A landscape with many valleys, sampled at points; each row gives a point and its height.
A ball rolls from a point to whichever of its 2 nearest points has the largest drop for the distance, and stops where none of them is lower. Distance is the straight distance between rows; heights are no part of it.
tato: [118 138 130 122 109 134 182 116 118 101  57 124 129 123 130 113 103 123
 133  93 164 120 152 135 149 165]  (h 507)
lamo: [157 168 102 179 134  94 171 109 149 146  90 141 162 119 144 142 157 105
 176 134 157 120 108 135 102 118]  (h 416)
ritob: [135  71 121 151 111 182 122 165 154  93 160  82 171 130 131 183 102 159
 133 162 137 193  67 118 202 127]  (h 246)
panub: [156 109  95 139 135 108 135 166 153  95 143 121 179  91 120 177 135 159
 157 144 151 195  88 114 132  90]  (h 238)
bim: [ 82 164 154  77 131 110  60  98  89 184  98 205 134 159 118  53 173 126
 110 138  86 111 161 123 109 137]  (h 214)
Dati: [134 136 127 120 116  92 195 101 129  99 150 156 113 127 150 121 142 138
 180  99 140 158 152 121 128 118]  (h 309)
Matu: [142 142 126  63 117 117 164  96 112  84 103 117  79 133 152 113  97 147
 129  73 138 164 173 101 151 145]  (h 256)
Fumo: [103 142 116 130 147 118 113 127 125 157 107 179 146 130  95  95 170 125
 158 133 135 114 141 107  58 109]  (h 304)
Mapa: [103 130 136 107 159 126 149 110 105 148 129 146 109 143 130 104 149 115
 130 116 112 107 161 137 116 132]  (h 305)
zapi: [137 163 115 157 153 110 178 104 140 157 154  88 159 120 140 165 153 137
 157 103 146 116 148 174 135 109]  (h 453)
rolar: [140  95 125 150 120 166 184 157 113 102 118  76 167 115 133 170  89 124
 114 147 162 131 111 164 201 155]  (h 324)
dinas: [149 145 123 113 122  81 155  97 116 104 139 162 111 150 178 121 141 121
 168 117 125 146 146 102 118 118]  (h 341)
Kam: [ 95 103 150 133 141 115  60 158 142 125 145 137  88 114  88 130 117 135
  94 135  96  87 144 127  94 133]  (h 404)
vaze: [ 73 208 144 102  96 144 136  31 106 174  63 135  88 139 154  63 133 126
 123  62 114 119 148 110 135 158]  (h 395)
bokog: [167 133 115 214 129 148  94 129 163 164 149  85 144 139 129 165 144  93
 120 166 103  98  42 134 127 129]  (h 399)
pudug: [ 68 140 171 145  88  80 113 114 154 116 134 167  83 106 148 115 108 142
 134  98 115  88 156 143 122 142]  (h 249)
fir: [114 152 152  69  88 131 180  89 122  96  74 122  70 127 151  93  74 109
 121  72 133 139 178 132 168 156]  (h 218)
butum: [104 151 157 147 102  76  84 108 150 118 113 180  96 128 159 112 124 138
 140 118 109  99 140 105  96 131]  (h 217)
Roku: [123 113 114  68 135 127 146 122 119 113 133 156 108 110 100  73 135 161
 159  99 170 178 177  71  79 111]  (h 177)
pami: [154 162  81 116 155 117 144 122 134 127  91  80 169 114 151 164 145 176
 158 103 156 174 134  93 130 110]  (h 285)
vazaf: [167 107 124 171 113 144 112 162 150  99 151  88 145 126 147 187  96 142
 127 160 123 168  63 132 184 135]  (h 293)
bazuf: [112 131 150 107 145 128 106 132  94 134  91 158 104 155 129  90 129  69
 104 156  77  88 143 162 149 142]  (h 449)
Zik: [ 80 151 166  72 122 104  77 107 116 142  88 198  87 151 140  65 136 112
 117 131  82 108 160 119 120 146]  (h 169)
bifer: [128  75 118  93 152 186 103 146 115 132 140  72 121 145 146 143 113 137
 123 144 121 156 126  95 166 118]  (h 508)
seg: [125  66 111  87 171 188 104 155 113 142 130  87 143 132 115 120 119 153
 131 144 143 152 141  98 121 105]  (h 519)
Moga: [117  74 154 142 129 134  78 190 137  98 127 125 100 112  81 142  97 115
  86 142 103  97 120 140 130 143]  (h 425)
muzu: [146  97 116  91 129 144 124 159 134 109 203  98 140 129 159 158 107 185
 143 137 131 209 124 106 170  97]  (h 460)
Vap: [148 146 118  92 163 143  88 126  82 153  79 132 137 180 177 106 150  94
 105 161  90 106 127 106 138 133]  (h 539)
rar: [111 107 130  77 122 104 140 138 138  93 157 132 113  94 106 127 110 197
 129  81 153 172 173 112 122 116]  (h 426)
nive: [108 150 146 200 103  98 126 147 150 119  67 149 137 109 110 120 112 111
 138 132 142  78 121 157 111 164]  (h 669)
Lafo: [128 127  89  99 187 168 132 126 104 179 101 117 150 139  97  95 170 135
 140 127 137 131 150 101  87 104]  (h 480)
sibe: [108 162 110 117 153 125 156  77 129 163 117 124 141 123 106 106 166 154
 155  73 148 129 161 107  80 116]  (h 438)
fese: [142 159 127 192 137 114 129 113 134 147 149  88 144 132 174 157 124 108
 122 144 120  85 121 176 136 140]  (h 384)
vob: [144  86  96 127 141 184 117 151 162 149 198 118 174 121 106 150 142 155
 171 176 174 215  96 100 121  63]  (h 63)
levup: [157 142 141 133 133 151  32 127 122 181 199 153 125 175 123 108 161  97
  75 180  67 102  70 104  84 114]  (h 475)
dol: [134 156 147 123 137 112 105 118 111 126 105 104  97 152 193 130  87  92
 105 132 102  92 155 152 154 146]  (h 470)
Ret: [153 167 100 145 143 110 188 123 157 130 145  89 180 108 146 178 138 163
 157 101 155 175 126 161 161 108]  (h 487)
pena: [109  59 148 114 137 160 127 151 126 118 194  83 117 119 115 159 103 154
 103 136 119 143 146 148 169 114]  (h 188)
nagur: [112 151 149 186 142 120 104 124 112 154 136 121 111 124 127 112 138  75
  89 169  83  60 133 198 139 164]  (h 301)
tubav: [168 143 124 144 113  99 155 154 130  87  99 122 136 123 167 145  76 120
 143 124 160 131 125 143 167 162]  (h 381)
dav: [177 136  98 101 123 109 168 126 114  76  65 119 132 109 160 139 120 150
 156 125 161 181 134  86 150 140]  (h 366)
Liga: [127 150 107 180 142  86 159 120 167 142 100 151 164 104 107 144 164 126
 181 115 165 123 118 143  89  99]  (h 378)
benov: [161 184 123 147 116  90 175 137 130  91  99 101 161 103 164 151  70 147
 144 106 176 153 136 156 168 159]  (h 348)
Das: [152 106 112 142 138 119 139 159 142 105 137 130 142 111 121 154 130 142
 152 136 139 150 112 114 124 112]  (h 288)
nugof: [155 106 115  50 135 145 168 106  97  94 120 116  93 133 142 110 113 130
 135  96 131 174 168  93 148 127]  (h 286)
Dumib: [106  98 142 149 105 110 158 144 133  91  92 203 121 123  96 101 137  97
 147 138 140 113 123 129 114 148]  (h 377)
zos: [108 172 159 119 122 107 114 111  97 145  82 182 109 166 151  76 131  69
 105 160  85  87 138 174 154 165]  (h 466)
lusi: [ 83 181 151 139  92 145 201  55 126 133  91 118 104 110 119  94 113 139
 143  56 167 120 155 157 150 166]  (h 343)
biv: [133  78 118 172 130 207  58 136 172 174 200 105 131 157  75 124 138 117
 126 184 110 150  34  89 110 121]  (h 448)
Dovip: [145 132 125 168 141 156  43 127 145 189 196 130 137 145 110 140 162 113
  91 165  82  90  80 120  76 110]  (h 457)
Kem: [156 136  88 109 163 138  97 116 137 188 185 141 162 150 131 111 170 133
 158 148 147 145 148  90  52  65]  (h 445)
poro: [135 114 106  82 169 150 130 112 110 155 186  78 127 147 148 129 125 157
 141 110 129 155 167 108 123  98]  (h 516)
lolo: [121 131 131 171 120  96 124 166 150  93 122 113 146  88 109 174  99 168
 123 115 139 114 131 156 138 145]  (h 259)
sim: [138 178  93 108 126 108 154  75 146 127  65 118 130  89 124 119 154 185
 171  74 172 184 142  78  87 120]  (h 152)
kad: [135  87 101 131 152 163 148 171 134 125  98  75 184  97  97 174 135 160
 138 135 162 150 114 125 144 110]  (h 492)
lef: [123 120 126  74  80 119 209 109 115  74  98 146 120  97  92 109 125 160
 135  72 176 180 161 109 147 143]  (h 360)
zusur: [120 153 124 175 115  71 123 139 170 101 125 133 143  92 115 162 124 171
 150 104 150 122 130 147 106 127]  (h 213)
kupe: [107 139 105 139 116  95 154 136 171 110  99 117 166  79  90 151 136 194
 161  89 168 151 144 134 102 113]  (h 148)
zabo: [142 116 136 126 133 120 100 114 115 143 215 129  94 172 165 139 136  95
 117 153  82 116 118 132 118 103]  (h 317)
fani: [122  58 118 141 125 194  96 165 158 116 186  93 159 127  98 165 116 155
 128 174 141 179  78 108 154 109]  (h 190)
duto: [171 157 145 182 101 108 102 147 131 106 129 111  98 147 165 138  75  66
 113 160 107  96  94 151 153 170]  (h 375)
Pove: [138 129 125 105 154 124  98 144 104 123  57 152 113 146 147 104 135 105
 125 144 109 109 123  96 114 148]  (h 555)
Mov: [111 160 138 162 154 131  86 110  97 186 135 129 148 146 133 114 172  93
  83 167  83  65 118 184 121 148]  (h 247)
liti: [102 160 153 130  98 122 165 126 120 106  26 132 120 114 135  86  73 116
 133 101 177 106 153 142 142 182]  (h 522)
Ros: [160 117  90 112 132 110 172 162 151  92 114 136 185  85  98 167 146 172
 156 131 177 204 108 107 126  82]  (h 287)
zir: [122 106 143  96 150 147 129 113  91 145 183 123  88 170 161 118 129  75
 113 156  76 115 138 154 151 110]  (h 283)
dok: [147 188  79 128 142 105 165  87 147 139  69  94 152 110 146 143 153 165
 159  76 161 156 137 105 110 116]  (h 224)
lok: [154 122 122 181 146 167  55 120 147 181 156 105 163 157 132 151 160 106
  97 176  90 102  51 107  99 108]  (h 435)
rurom: [135  82 138 154 134 167  91 154 125 132 170 120  88 160 112 136 124  84
 108 174  82 118  71 125 151 134]  (h 397)
Bam: [121  97 113 135 158 161 140 152 121 140 107  59 155 101 120 156 123 150
 116 122 142 115 132 147 149 129]  (h 469)
venek: [ 85 104 149  76 141 124  97 139 125 121  94 133  85 121 119 110  98 136
 102 100 105 108 180 122 116 136]  (h 379)
Pokek: [168 111 106 163 139 140 110 149 134 121 131 118 141 145 148 153 138 111
 149 158 126 132  72 106 127 116]  (h 331)
Lodo: [109  98 138  79 124 116 127 132 123 100 122 181  96 125 114  91 122 146
 146 115 143 152 168  87  97 120]  (h 141)
Vol: [167 117  84 128 146 136 121 155 172 124 163 115 182 107 130 174 150 171
 172 167 157 237  82  97 134  67]  (h 170)
Rede: [127  73 148 146 106 147 160 174 133 100 179  95 132  96  97 177 106 143
  95 145 132 137 120 170 183 128]  (h 239)
zofa: [130 134 130  89 165 146  44 142  91 185 140 174 140 182 121  80 167 113
 100 175  88 121 120 112 101 116]  (h 506)
tabam: [173 109 111 142 147 147  85 129 124 147 151 125 144 169 166 141 153 102
 143 172 109 133  80  75 108 100]  (h 367)
kele: [ 53 159 142 120 127 126 129  88 140 157  79 132 113  97 104  92 130 170
 128  62 136 101 161 120  90 141]  (h 637)
basag: [131  45 120 108 104 164 153 186 119 100 148 111 182 104  87 167 117 155
 112 156 166 179 105 116 166 109]  (h 383)
zetof: [137 141 113 142 137  93 109 123 130 129 115 100 129 130 159 153 117 148
 135 112 127 109 148 125 123 130]  (h 428)
sig: [130 142 124 138 142 126 182 120 105 126  84 117 135 137 146 120 121  98
 138 130 149 105 139 157 146 157]  (h 527)
toza: [ 64 168 177 142  74 129 186  79 127 129  88 142  96 106 138  82  86 122
 140  76 149 106 159 162 152 175]  (h 316)
ref: [152 138  92  94 104 131 226 104 120  82  73 123 156  83  95 129 146 164
 138  84 187 199 140 110 153 133]  (h 388)
zute: [119 105 145 112 116 109 200 123 115  99 170 160 105 126 120 124 132 116
 154 115 136 136 160 147 135 121]  (h 273)
taga: [108 149 126 135 173 153 124 105  86 187 116 106 144 154 145 112 167  97
  96 150  99  74 134 174 135 140]  (h 298)
tukan: [167 124  89  96 147 129 150 140 124  97 100  87 156 113 150 159 127 174
 150 127 152 191 122  94 150 123]  (h 326)
zomi: [147  98 135 189 109 150 100 159 158 106 176  74 123 122 121 180 104 133
 119 154 109 131  62 146 175 146]  (h 327)
tuled: [100 102 156  89  52 119 218 109 123  83 102 154 114 105 102 115 112 142
 119  81 170 147 170 137 159 148]  (h 332)
gur: [181 133 120 126 128 101 110 117 122 112 164 120 112 165 207 150 113 109
 144 144 108 135 107 108 149 121]  (h 398)
lar: [128 195 150 145 108  92  62 101 101 165  72 186 157 160 159  97 165 102
  90 157  87  65 116 149 111 154]  (h 589)
lanel: [133  98 121  66  86 109 200 152 108  63 125 159 136  89 101 138 118 167
 128 108 168 195 155 107 151 119]  (h 390)
mekoz: [101  88 145  91 125 121 124 156 131 110 167 185  91 127  86  99 121 121
 141 123 131 130 161 119  93 111]  (h 175)
tozu: [126 100 116 137 172 160 125 141 135 182 204 122 149 134 100 127 161 126
 153 153 137 133 126 136  88  84]  (h 215)
Fusov: [ 92 187 131 149 112  99 111  76 137 167  67 164 140 127 156 101 171 144
 143 108 127  86 131 106  76 137]  (h 619)
gimip: [ 85 166 134 103 143 111  85 103 105 182 112 198 141 148 115  69 184 137
 130 136 109 110 150 113  77 126]  (h 254)
vot: [149 164 137 175 138 137  82 114 110 182 143 127 145 164 140 123 171  68
  76 187  70  65  71 169 130 142]  (h 302)
Tasim: [126 147 148 207 113  91 119 141 161 117 122 152 121 105 103 150 139 104
 128 128 126  81 100 160 101 147]  (h 656)
zuk: [ 67 126 181  88  93 106 113 108 129 118  93 203  70 134 144  69 118 117
 132 108 102 115 157 112 119 140]  (h 134)
mav: [106 154 106 151 139 108 173  81 162 159 115 141 151 107 104 120 167 141
 175  84 153 125 150 136  83 102]  (h 414)
Kiv: [136 123 124  98 145 147 121 130 104 126 110  86 108 163 195 132  96 106
 118 133 108 120 141 122 164 131]  (h 484)
Bunub: [105  87 125 107 119 150 210 124 104 121 110 126 144  99  66 120 140 130
 116 102 168 123 165 151 145 137]  (h 260)
tedo: [ 95 112 159 123 119 127 160 141 107 101  86 191 110 126  95  85 133  85
 123 137 125  96 137 154 134 147]  (h 402)
sepa: [136 193 139 144  80  81 165  89 146 101  81 142 119 113 184 116  89 149
 166  96 170 140 150 124 136 159]  (h 350)
vide: [140 130 123 176 139 117 165 126 141 130 180  89 149 119 145 169 131 129
 143 131 125 117 134 185 158 122]  (h 424)
tunoz: [111 160 154 118 114  92  53 101 124 155 157 193 120 157 151 107 160 117
  91 140  81  79 139 118  70 119]  (h 282)
mazan: [ 63 118 162  82 101 121 147 102 125 115 101 192  86 118 113  70 131 136
 147  94 136 136 159 105 112 131]  (h 92)
Lari: [129 135 114  62 176 152  80 120  77 178 110 142 137 173 149  86 161 113
 108 153  94 121 137  97 112 123]  (h 523)
batug: [115 162 111 103 149 140 180  80 117 136  98  96 121 126 114 111 142 144
 144  61 151 136 158 130 124 138]  (h 462)
Paka: [125 125 140 101 127 130 176 113 105 116 153 103  90 149 160 128  84 100
 121 115 109 116 170 178 172 136]  (h 194)
Pogi: [115 191 150 133 107 104 141  87  97 150  70 157 114 161 190  75 105  79
 127 134 124  84 149 155 146 168]  (h 491)
Tazab: [111 150 116 107 116  97 131  95 140 114  88 141 116 103 135 113 136 188
 167  81 155 158 152  82  92 133]  (h 89)
bikop: [ 98 153 138 120 146 114  74 134 105 152  36 171 137 140 126  87 144 114
 108 141 102  84 129 127 118 164]  (h 570)
Fafim: [129  92 123 117  98 130 211 159 118  97 103 129 169  87  81 147 129 140
 117 113 185 143 137 140 155 136]  (h 308)
fev: [134 143 149 122 130 125  54  95 102 165 158 116 116 175 183 132 129  75
  62 173  54  75 114 155 136 124]  (h 439)
zef: [156 144 111 165 154 123 139 107 130 167 128 129 162 148 156 139 175  98
 144 143 130 102 113 132 102 111]  (h 461)
Zavul: [125 188 137 156 117  94  79  95 129 168  80 183 167 140 151 102 182 119
 119 140 103  76 114 114  83 134]  (h 604)
guf: [ 74 133 139 137 138 122 116 115 138 154  98 108 121  98  99 121 130 168
 111  93 131  80 167 144 104 145]  (h 645)
gubom: [157 142 119 113 162 145  94 109 118 191 184 155 149 168 151 102 182 113
 130 165 110 117 130 103  73  84]  (h 423)
Salum: [126  59 108  97  98 156 186 173 110  99 130 106 183  86  76 167 129 159
  97 130 169 157 133 132 154 123]  (h 351)
Kibo: [118 105 143 129 148 150 153 117 100 141 169  94 105 153 163 126 115  77
 117 153  95  96 136 183 172 129]  (h 245)
lim: [147 133 151 167 115 113 112 139 132 113 164 123  83 140 140 138 104  72
 109 149  91  96 102 171 149 155]  (h 345)
tabuz: [142 115 132 162 134 145 105 101 126 159 209  93 127 168 179 156 134  94
 121 170  92 114  97 138 144 118]  (h 352)
Fov: [144  88 131 184 116 146 105 156 180 124 219  91 124 112  85 174 126 135
 117 155 112 148  49 139 150 125]  (h 314)
ruvo: [145 189 124 141  94  69 172 124 149  87 114 127 141 103 172 148  99 174
 151  87 162 164 147 155 158 149]  (h 303)
pido: [124 111 155 164 130 117 128 145 141 113 184 144  89 124 110 141 117  98
 119 140 100  97 122 165 124 132]  (h 315)
nisep: [110  85 139  80 127 143 142 154 117 100 113 120  98 112 108 137  96 137
 104 108 126 126 172 131 149 127]  (h 364)
getal: [ 87 161 143  96 145 127 133  76 100 150  97 133  94 151 147  78 131 113
 116  98  98  94 177 144 136 143]  (h 335)
Karas: [182 147 134 169 111 105 138 141 131  89 129 120 118 149 179 148  70  88
 142 148 131 119  93 144 171 155]  (h 401)
mulun: [ 96 195 138  87 132 128 124  43 101 181  93 140 110 162 149  77 161 127
 110  81 106  98 160 124 115 144]  (h 365)
Buze: [158  72 128  74 117 115 134 160 114  68 122 153  99 127 136 125 106 124
 138 150 131 169 129  84 148 119]  (h 456)
Logu: [152 118 105 133 134 105  65 162 148 119 162 158 124 126 109 139 132 153
 160 136 137 146 116  80  59  91]  (h 210)
zilu: [178 103 123 125 122 140  93 124 130 113 193 108 108 166 192 163 113 123
 139 165 100 176  85  97 161 112]  (h 420)
Zalab: [112 156 151 160 109  85  65 109 138 143 134 167 103 144 145 126 141 107
 100 139  80  75 124 130  85 133]  (h 255)
nifa: [126 159 148 203 139 130 102 142 118 146 115  95 128 119 145 140 112  91
  94 162 102  60 117 186 139 162]  (h 339)
nasut: [119 136  94 122 139 108 171 127 172 131 124 129 176  79  76 133 156 188
 171  88 175 182 155 112  79  75]  (h 68)
Dupeg: [159 106 108 145 122 121  63 163 169 127 192 130 115 121  94 157 125 142
 130 141 116 144  76  95  75 100]  (h 240)
lenut: [127 112 139 101  95 142 179 157 108  92 100  75 138  97 120 157  69 148
  80  98 158 129 168 159 194 157]  (h 321)
gul: [131 173 122 152 107  54 142 119 165  91 126 138 141  98 156 159 124 175
 160  92 142 146 138 135 128 133]  (h 258)
tez: [138  51 140 136 118 178  87 170 129 106 153 117 101 144 110 141  99  97
 109 167  97 140  67 106 168 132]  (h 418)
Bezu: [111 160 125 109 128 133 160  92 110 127  52 136 109 127 139  89 136 127
 145  81 143 129 146 107 121 154]  (h 486)
gudi: [137 176 124 119 130  87 115  87 125 142 109 122 117 133 185 130 132 154
 127  90 125 108 164 103 104 130]  (h 407)
pemun: [110 122 131 128 163 133 134 122 116 163 175 141 128 136 108 113 150 108
 139 129 119 107 155 146 101 111]  (h 269)
Refo: [160 115  94 151 135 141 159 170 139 100  65  83 191  95 115 171 119 152
 131 147 179 152  95 134 153 133]  (h 515)
Zof: [113  83 149  95 104 145 156 160 120  90 101  99 114 104 111 141  85 120
  79 107 129 100 167 161 176 146]  (h 349)
Gud: [146 146 112 177 134 112  64 144 153 143 116 132 144 130 115 152 153 125
 115 149 108  84  84 105  73 123]  (h 632)
vefi: [127 141 157 111 140 124  42 119 106 165 171 159  96 162 129 101 146  77
  64 170  43  87 125 155 125 122]  (h 421)
gep: [144 121 100 140 151 113 136 131 156 142 134 131 158 120 110 146 155 142
 173 134 159 148 118 110  85  83]  (h 330)
bedog: [101 106 110  81 152 163 171 126 110 142 159 118 136 108  50 103 133 159
 135  89 166 144 180 124 100 116]  (h 248)
naguv: [164  98 133 127  94 147 189 176 114  83 120  99 178 119 140 169  92 138
 117 153 165 167 105 149 216 141]  (h 362)
Notu: [ 96 177 135 129  75 137 203  53 139 110  95 134 113  90 118 105 113 161
 157  39 175 158 142 129 140 159]  (h 374)
Fil: [151 102 113 143 130 197  54 130 153 182 221 125 137 178 117 116 145 112
 131 191 115 147  64  80  98  97]  (h 422)
Rer: [150 102 143 180 109 142 135 181 129  93  97 131 122 121 101 152 100  80
 107 165 135  91  89 165 152 162]  (h 446)
Tumis: [143  97 155 142 116 150 154 163 104  92  85 130 112 133 120 124  94  75
 105 159 133  99 122 160 164 160]  (h 447)
vus: [112  62 136 138 139 182  83 160 151 132 206  80 137 127 111 161 109 161
 119 157 126 160 117 126 152 111]  (h 139)
bevu: [124 172 112 109 115 131 189 102 137 103 105  83 154  88 103 153 122 193
 126  36 172 171 154 145 151 139]  (h 236)
tizi: [115 107 148 124 131 128 132 155 108 108 106 154 103 140 125 115 105  81
 114 144 110  94 132 143 154 152]  (h 427)
vov: [144 112 144 135 137 160  77 152 117 134 132 132  84 171 132 120 118  55
  92 177  66  95  64 135 161 140]  (h 376)
ved: [139 103  95  92 145 157 154 148 143 125 186  87 178 105 122 164 134 199
 140 126 155 215 132 119 156  89]  (h 481)
dedup: [ 90 119 154 159 113 100 139 132 145 108 153 142  97  99 106 133 120 133
 128 111 123  93 165 166 122 142]  (h 280)
Bip: [ 78 137 138  95 101 145 154  87 126 113  95 111  99  94  80 110 111 171
 104  36 151 136 175 125 133 157]  (h 135)
pavu: [134 119 129 106 160 163  28 158 115 178 181 162 114 167 105  90 145  98
 100 176  86 119 105 109  97 114]  (h 493)
nel: [ 89 139 123 107 107 141 180  98 137 108 116 110 131  82  60 129 130 190
 118  39 171 157 173 127 127 137]  (h 179)
bez: [161 118 107 129 140 130 103 135 143 118 189  94 150 141 187 176 127 174
 152 145 124 194  99  95 159 100]  (h 442)
til: [ 64 183 138 137 109 118 118  63 145 168  63 146 122 109 136  92 157 168
 146  75 140 104 138  93  78 137]  (h 629)
nas: [135 150 130 212 134 106  87 146 161 146 135 125 126 110 103 148 150 104
 111 145  99  71  85 148  88 132]  (h 644)
mafe: [132  95 124  78 110 109 148 169 130  80 149 133 130  98 108 157 108 187
 120 107 146 182 147 115 142 114]  (h 413)
Zolil: [105 111 161 101 147 136  43 157 114 146 153 149  82 150 104  97 128  84
  78 167  51  96 141 149 129 126]  (h 405)
Sop: [170 151 136 135 119  88 125 106 116 119 150 155 111 169 197 132 137  95
 145 141 104 121 124 104 117 122]  (h 373)
dip: [ 80 142 167  66  90 148 165  92 114 111  54 144  74 127 119  74  86 102
 109  75 125 120 175 137 163 158]  (h 183)
zaze: [110 112 130 139 130 108 150 138 130 115  96 195 128 121  85 100 162 107
 169 137 145 120 118 109  86 118]  (h 347)
sager: [ 86 160 177 137  86  91 144 103 136 110  97 144  90 123 160 105  77 114
 127 103 129  86 170 167 145 154]  (h 281)
Nalir: [128 116 159 116  81  98 184 132 116  72  96 170  94 128 152 108  91 100
 148 123 140 127 147 136 160 145]  (h 333)
binu: [134 126 125 128 118  83  62 139 145 108 132 161 106 135 142 128 130 139
 138 128 114 127 126  77  77 111]  (h 178)
zod: [162  64 131 109 130 150 107 169 115  84 130 133  99 153 130 134 104  98
 125 160 114 152  91  90 154 126]  (h 437)
duziv: [135 114 127 182 147 132 140 141 150 139 193  92 152 115 114 175 143 128
 147 142 121 126 102 167 133 106]  (h 451)
mer: [160 132 119 179  98  91 148 178 160  73 142 143 158  94 104 183 114 135
 143 137 154 151  63 153 149 132]  (h 380)
bizif: [124 109 150 119 111 115 193 131 110  98 182 122 108 132 143 147 107 119
 123 118 125 130 157 177 173 124]  (h 235)
nofa: [141  81 100  91 157 159  86 174 116 129 159 166 125 139  97  89 130 125
 151 162 150 158 128  89  81  95]  (h 252)
kot: [139 141 109 120 116  74 101 118 144  99 106 152 121 115 148 131 135 164
 158 107 144 151 146  70  83 112]  (h 138)
sos: [147 151 125 133 160 128 108  97 103 182 163 132 154 172 169 127 177  96
 113 160  94  90 108 126  97 107]  (h 452)
lep: [130 123 104  91 157 147 157 120 122 128 170  74 137 111 121 151 129 190
 138  90 146 180 156 124 138 106]  (h 500)
keliv: [106  83 119 113 140 141 182 143 131 126 156 124 148  96  61 138 139 161
 132 108 160 136 167 146 113 107]  (h 209)
lati: [121 198 129 146  98  86 139  74 137 131  88 132 117 129 196 116 109 145
 156  82 147 113 156 111 120 156]  (h 382)
vegi: [140  88 101 136 151 176 112 146 151 166 209 115 159 142 110 140 143 134
 168 169 149 162 108 114 103  71]  (h 154)
Bup: [116 118 125 153 152 133 103 149 126 133 111  86 127 120 133 154 116 137
 105 131 115  86 133 138 130 139]  (h 450)
nura: [152 120  80  78 152 133 141 135 118 117 119 130 133 104  97  97 148 170
 160 123 171 195 159  65  81  99]  (h 216)
tak: [100 189 150 131 113 130 148  98 107 148  44 137 116 141 158  73  87  95
 121 113 147  92 160 150 140 192]  (h 509)
Guv: [118  97 114 111 184 179 108 154 105 154 115 113 145 146 104 117 146 122
 130 153 122 119 129 111 111 117]  (h 503)
nevi: [120  90 142 164 136 186  84 112 134 169 208  96 112 170 133 134 142  87
 110 182  73 114  73 134 153 125]  (h 387)
bop: [160 121  83 125 155 121 135 146 167 147 149 144 169 111  91 135 168 141
 183 145 176 190 113  99  67  62]  (h 363)
ser: [173 116 108 114 141 164  69 126 124 175 197 147 140 182 155 117 166 109
 130 188 112 139  87  71  82  81]  (h 394)
Sil: [ 66 122 161  78 114 157 172  94 110 127  80 158  86 118  92  71 123 119
 120  82 133 123 173 131 134 147]  (h 144)
gapo: [148 195 136 173 129 110  99 125 104 156  77 146 149 159 162 107 141  70
 102 168  98  66 106 156 126 169]  (h 569)
rizen: [102  93 161  98  88 113 200 114 112  82 119 175  93 118 115 109 108 114
 131 105 149 132 163 143 144 138]  (h 306)
rana: [175 123 114 170  97 117 146 180 166  78 153 123 163 104 124 192 114 141
 129 155 141 183  42 141 184 125]  (h 340)
Famo: [137 171 119 161 145 128 131 131 106 149  63 126 145 152 160 114 125  89
 126 146 130  79 122 149 130 161]  (h 549)
dubu: [130 105 102 107 153 134 151 155 149 137 171 120 172  88  61 140 140 178
 154 115 181 173 154 125  96  81]  (h 150)
Bubi: [121  78 126  63 156 180 114 133  98 141 132  85 101 164 166 122  99 108
 110 142 100 137 149 119 165 118]  (h 496)
pobu: [125 156 141 119 143 118  72 106 107 153 133 110 116 162 186 129 113 102
  76 138  76  71 145 144 134 133]  (h 455)
fod: [157 151  83 113 123 111 208 125 146  92  74 125 174  82  94 146 152 167
 162 106 191 203 128 118 132 112]  (h 346)
povo: [160 147 136 155 127 128  72 129 113 157 144 146 109 169 135 120 149  57
  80 178  59  83  53 142 135 154]  (h 344)
pupuf: [160 128 142 194  89  99 149 174 148  77 121 140 135 101 105 159  93 108
 130 142 142 118  76 158 150 151]  (h 412)
fosoz: [157 178 126 174 128 105  68 131 140 157  91 163 152 155 131 131 173  99
 106 157  98  77  78 118  76 130]  (h 620)
sus: [141  83 143 157 119 160 156 159 120 107 149  72 134 122 140 163  92 110
 104 155 130 114 113 182 199 148]  (h 289)
velas: [133 134 116 101 120 140 185 127 117 109  95  72 146 102 108 157 101 170
  98  64 166 144 159 144 167 151]  (h 284)
pibeg: [153  99 132 176 118 142  71 146 172 145 222 105 104 126  87 156 125 133
 122 146  95 132  52 115 112 116]  (h 277)
kezu: [122 158  92  95 174 156 135  84 117 186 135 109 135 138  99  96 174 151
 143  94 148 136 170  94  66 103]  (h 458)
mus: [ 86 102 152  95 152 138  66 152 121 128 121 134  90 131 104 101 113 117
  91 130  82  93 169 142 120 129]  (h 391)
nar: [158 119 132 204 118 137  75 146 158 139 165  81 108 127 132 167 108 113
  94 152  93  87  63 140 151 146]  (h 361)
Gikip: [130  74 130 112 146 150 105 177 123 125 182 157 114 135  81 122 124 120
 132 145 130 140 122 110  96 103]  (h 219)

For each start below, name the point where the ball stops.
tedo | mazan
Dovip | vus
bifer | Bip
Kam | Bip
Rer | vus
Tasim | tato
kad | zusur
kele | tato

Call two points neighbours if one is among the 2 nearest of the other. Go from one point of each pair to the other, from neighbour to neighbour, staying as low as possible. Name the highest point that can't be avoided.
nasut / Liga | zef
vus / Tazab | zomi
rizen / panub | ref
Lodo / Tazab | nofa
Paka / Mov | rurom
